A landscape with many valleys, sampled at points; each row gives a point and its height.
A ball rolls from a point to the lowest of its 4 nearest points, and stops where none of them is lower. Distance is the straight distance between rows; heights are no part of it.
q801 (h 307): [119 104 142 117 129 129 102 132 179 165 163 124 105  83 133 112 118 108
 130 142 110 110 113 133  99 108 151]
q78 (h 715): [ 68  75 152 128  96 141 160 129 162  96 162  76 116  69 125 138 127 145
 196 156 112 125 156 156 111 141 111]
q773 (h 253): [194 151 147 122 182 158  84 137 142 172 102 152 175 193 146 124 101 123
  67 134 171 117 165 101 104  88 109]
q262 (h 104): [149 145 168 133 128 150  97 116 143 205 158 182 160 141 125 114 124 104
 112 140 157 101 120  90 150 109 150]
q720 (h 481): [182 143 105 127 150 121 166 130  84  91  65 137 123 171 123 155 133 160
 112  69 135 158 120 139 113 151 134]
q263 (h 119): [128 118 172 114 133 134  92 103 170 205 126 165 124  85 149 133 113  78
  96 154 139 123 125 131 115  92 146]
q484 (h 250): [168 114 103  88 149 131 126 100 152 133  75 130  77 121 160 118 100 124
 110 144 146  86 148 192 142  67 126]
q686 (h 585): [155 107 144 110 152 138 143 170 133  36 129  81 157 133 145 114 140 172
 178 107 155 135 154 116  79 126  97]
q494 (h 740): [154 122 121 105 145 149 147 145 126  84  93 107 132 140 135 126 123 156
 152  81 148 156 136 118  82 135 111]
q538 (h 611): [ 80  92 158 112 113 123 181 105 132 122  89  94  50  72 150 117  93 163
 165 139 115 123 153 156  89 105 142]
q901 (h 457): [130 138 135 120 134 121 132 130 144 122 105 139 107 118 145 117  81 129
 106 119 139 125 110 111 100  99 117]
q950 (h 277): [172 152 132 115 151 134 144 156 107 150 131 131 216 184 106 109 150 125
 108 115 138 131 119  81 164 163 134]
q322 (h 312): [140 156 105 150 138 123 130 164  97 128 155 137 192 191  75 121 161 111
  82 110  99 132  96  91 161 189 127]
q824 (h 505): [105 131 106 131 120 104 150 129 108 109 102 117  94 107 106 121 129 166
 152 100  94 138 125 130 110 162 116]
q49 (h 185): [144 166 161 147 130 117  96  77  79 215 130 168 135 191 117 116 130 164
  84 121 128 129 110  89 169 132 146]
q577 (h 278): [104 174  87 148 119  83 155 115  59 151  93 166  88 132  86 142 154 143
 106  99  88 120 117 155 168 164 142]
q552 (h 354): [105 127 119 144 137 111 145 155 134  75 168 110 133 118 107 133 139 139
 149 115 119 135 101 107 134 165 116]
q670 (h 300): [113 145  78 136 132 102 154 157  79 116 131 125 150 143  69 155 164 150
 119  97  98 151 115 121 125 195 130]
q107 (h 452): [109 130 117 139 141 143 134 168 123  33 162  94 141 155 136 131 158 149
 167 119 146 180 122 122 108 154 106]
q921 (h 306): [151 175  87 130 152  88 169 122  70 145  84 156 122 172 109 169 144 158
 106  96 101 121 117 153 157 147 135]
q581 (h 528): [113 105 132 127 103 117 137  81 144 160 101 106  32  85 154 142  90 137
 158 175 102  89 140 199 130 107 144]
q56 (h 344): [ 53 121 112 184  70  70 160 124 101 119 141  98 104  67 100 126 144 142
 152  92  77 121 115 120 137 189 138]
q687 (h 701): [117  58 175 107 127 125 156 136 178 124 113  85  92  81 129 110  89 145
 170 157 128 135 166 131  97 103 140]
q653 (h 400): [ 79 106 119 151 102 113 175 109 123 119  97 124  61  67 143 139 130 170
 161 126 101 111 127 162  93 113 151]
q52 (h 860): [126 105 104 121  90 110 205 104  84  65  40 112  74 120 136 172 111 182
 209  93 116 137 163 168 131 145 130]
q941 (h 154): [141 124 145 175 110 148  72 129 162 185 167 156 198 133 146 115 142  82
  93 156 118  99 113  83 173 129 140]
q363 (h 128): [199 117  97  80 161 137 150 123 111  91  53 129  72 149 170 139  96 168
 140 107 146  94 124 189 133 114 127]
q994 (h 490): [ 77  86 141 144 111 155 144 151 163  53 187  74 125  94 131 113 137 120
 184 166 127 142 153 158 114 128 115]
q954 (h 217): [ 59 153 112 150  94 118  94 150 133 124 194 127 157  85 120 126 159  90
 128 146 104 110 115 107 173 148 124]
q291 (h 152): [ 98 146 157 141 102 123 100 111 129 209 145 157 110  97 125 122 123  94
 111 147 119 107 109  85 158 124 128]
q237 (h 409): [150 113 128 100 132 129 125 102 130 150  59 112  56  80 158 128  99 130
 116 144 104  94 125 205 158  93 143]
q234 (h 486): [ 90 109 114 131 101 101 145 120 108  78 159 104 111  80 106 119 129 172
 158 130 126 116 116 127 120 184 103]
q338 (h 436): [183 135  82  99 157 124 161 123  76  97  47 170 113 176 126 155 128 167
 127  91 136 133 128 163 134 131 144]
q642 (h 668): [138 105 123 127 150 122 180 137 108  63  68 108  99 160 127 162 121 176
 202  88 123 139 143 127  97 138 117]
q899 (h 194): [ 92 154  95 159 108 152 121 169  81  49 194 112 157 151 109 147 182  99
 147 131 127 196 128 123 130 150 126]
q571 (h 619): [129 108 155 110 138 135 142 120 170 114 119  89 127 103 144 123  88 123
 143 126 139 143 141 140  83  85 113]
q244 (h 112): [171 133 133 103 139 120  82 102 138 202 112 166  94 133 140 129 114 110
  94 170 144  79 122 178 149  60 149]
q638 (h 471): [151 108 141 114 147 136 157 114 142 101  78 100  97 119 148 121  82 152
 160 134 142 113 156 171  98  92 130]
q956 (h 468): [ 79 112 131 124 102 117 138 119 138 131 122 100 109  70 139 118  90 141
 144 140 118 140 120 118 104 117 119]
q120 (h 302): [133 133 114 118 101  82 123  64 100 204  95 169  93 112 150 141 144 128
 105 134 113 107 116 150 153 118 144]
q616 (h 343): [121 137 105 107 122 112 160  95 112 107  77 137  68 122 131 145 115 150
 132 119 128 121 123 166 126 109 133]
q870 (h 200): [ 91 128 118 146 109 111 100 131 117 164 179 145 175 106 109 137 148 103
 119 138 110 109  91  83 172 175 122]
q355 (h 402): [ 86 117  93 149  83  80 180 100  83 116 105 128  73  99 124 157 139 160
 138  80 113 136 123 139 124 166 118]
q416 (h 305): [167 167 141 146 140 114 109  88  87 173 146 171 192 220  71 106 143 146
  90 128 130 127 106  98 149 180 163]
q816 (h 412): [136 108 139 122 128 139 128 142 174  72 167  91 150 113 162 105 134 106
 156 156 145 158 162 119  86 114 109]
q406 (h 221): [123 152 142 149  94 129  63 121 133 163 193 153 196 172 116 103 168 109
 106 139  87 110 105  75 183 129 159]
q259 (h 577): [130  76 149 104 130 139 165 119 172  93  80  98 116 124 136 144  71 148
 175 130 137 131 184 160  87  90 137]
q28 (h 272): [ 64 136 111 146  83  78 137 114 102 161 132 110  85  71 121 140 127 131
 124 111 104 128 109 130 155 157 133]
q784 (h 262): [150 155 141 128 130 157  98 149 148 137 145 140 218 168 140 106 154 100
  89 141 142 116 128  78 143 132 121]
q202 (h 225): [233 148 115  97 188 160 116 107  93 164  88 147 112 198 154 149 135 127
  74 136 146  84 124 164 145  84 139]
q31 (h 317): [186 105 169 102 148 166  81 118 186 177 137 123 144 106 153 102  71  57
  85 141 171 143 146 116 101  84 130]
q85 (h 495): [155  87 158 109 140 188 121 173 165  46 153  63 142 144 149 114 138 109
 197 148 157 163 202 133  76  99  95]
q377 (h 236): [126 138 131 149 134 152  82 160 164 150 184 153 185 113 144 106 143  66
 124 167 130 124  88  79 155 132 140]
q288 (h 512): [180 145 138 122 164 181 100 180 129  92 159  97 174 176 131 127 143 103
 112 145 168 149 162  93  96 123  86]
q991 (h 134): [111  94 152 121 131 116 174 143 130  81  99  83  97 109 133 149 105 171
 203 110 124 147 144 121 112 125 109]
q561 (h 332): [126 178 155 153  88  93 110  65 101 230 132 163 118 173  95 135 150 142
  75 130  95 102 111 127 193 140 158]
q709 (h 622): [ 97  62 162 109 126 147 149 146 154  40 151  87 130 110 119 135 126 146
 205 153 136 143 161 151 102 137 114]
q333 (h 298): [157 127 140 110 166 168  80 156 164 139 130 135 174 117 148 106 115  70
  81 159 152 134 152 108  88  87 109]
q839 (h 84): [161 144 171 134 151 144  99 104 132 210 102 175 130 136 161 112 105 106
  91 140 143 119 131 110 127  72 143]
q334 (h 269): [ 89 143  91 164 120 118 168 154 102  78 180 117 145 142  81 133 163 126
 138 106 115 143 125 128 117 198  97]
q621 (h 404): [ 43 112 109 182  86 137 100 152 125  69 212 124 129 103 104 130 172 111
 158 153 114 198 136 137 169 146 140]
q5 (h 329): [ 64  88 129 156 100 136 124 137 156  77 193 108 128  66 108 128 161  89
 169 163 116 140 128 138 129 140 131]
q401 (h 368): [158 189 107 117 139  91 139  76  67 203  99 165 147 224 101 133 156 169
  75 134 121 105 109 155 187 171 172]
q174 (h 120): [138 170 140 123 161 120 107  92  93 166  98 171 121 167 123 144 133 134
 103 131 125 100 125 142 155  77 150]
q898 (h 521): [120 137 110 121 147 108 168 156 102  75  95 110 124 153  73 152 150 183
 156  64 129 165 123 126  99 186 102]
q435 (h 352): [148 165 104 124 118 118 139 148 105 153  99 165 126 160 120 152 132 152
 108 114 130 139 102 117 115 131 112]
q67 (h 243): [112 120 117 144 120 146  92 130 143 115 176 135 149 117 127 118 129 101
 109 138 128 114 101 108 160 147 125]
q75 (h 334): [151  85 158 104 152 154 105 131 193 154 164 113 158  71 136 126  98  94
  94 156 161 146 147 135  81 110 145]
q881 (h 235): [133 177 120 139 121  93 133 103  76 202 115 183 123 159 116 118 138 134
  84 119 106 122  93 110 186 148 153]
q817 (h 233): [103 134 105 128 124 160 101 169 150  60 194 103 156 123 143 104 164  93
 136 149 130 163 132 122 131 119 104]
q627 (h 466): [186 149 100  89 157 148 157 126 112 112  54 132 102 174 158 134  95 140
 105 109 159 128 137 142 106  78 140]
q405 (h 188): [174 148 134 131 160 153  91 134 128 160 140 145 190 186 141 120 125 123
 100 124 152 115 132  72 122 122 111]
q427 (h 293): [132 142 114 117 139 134 113 179 116  79 142 120 169 157 129 136 157 112
 122 107 139 145 111 106 129 146 105]
q748 (h 257): [100 146 148 163  75  90  89  62 126 222 164 172 137 150 110 118 133 101
 105 129  90 103  94  84 199 138 143]
q936 (h 145): [171 126 136  93 157 151 114 120 169 175  84 148 101 123 161 115  81  95
  78 154 165 100 137 174 131  48 122]
q235 (h 376): [158 135 129 107 149 137 122 143 158 129 102 124 119 146 167 114 104 106
 107 116 167 138 147 110  72  91 110]
q955 (h 103): [ 98 149 115 145 132 161 113 174 123  79 176 140 186 148 133 117 170 118
 136 133 135 165 121 123 151 135 113]
q531 (h 342): [130 131 135 122 132 126 122 143 142 143 145 134 132 113 127 120 109 118
 114 118 140 117 109 107 114 116 101]
q859 (h 467): [124  87 150 113 136 165  93 133 208  95 183 124 146  67 143 114 130  98
 146 140 143 135 141 129  93 124 132]
q541 (h 345): [ 74 137  81 144 103  91 176 144  97 115 127 101 105 121  73 135 158 170
 148  70 106 152 108 124 120 210 131]
q789 (h 160): [ 88 122 123 146  93 103 140 111  98 148  94 131  67  73 130 145 114 143
 130 125 118 108 126 155 134 118 122]
q887 (h 315): [159 103 163 143 143 146  66 137 217 184 187 138 177  96 146 101 115  41
 101 163 140 112 119 108 131  97 147]

Where does a ball stop that starts at each point below?
q898: q955
q552: q955
q921: q839
q784: q839
q234: q789
q401: q839
q541: q955
q85: q955
q416: q839

Write out the way that a ball takes from each point below.
q235: q333, q773, q839
q435: q921, q577, q881, q49, q174, q839
q748: q291, q262, q839
q686: q816, q817, q955
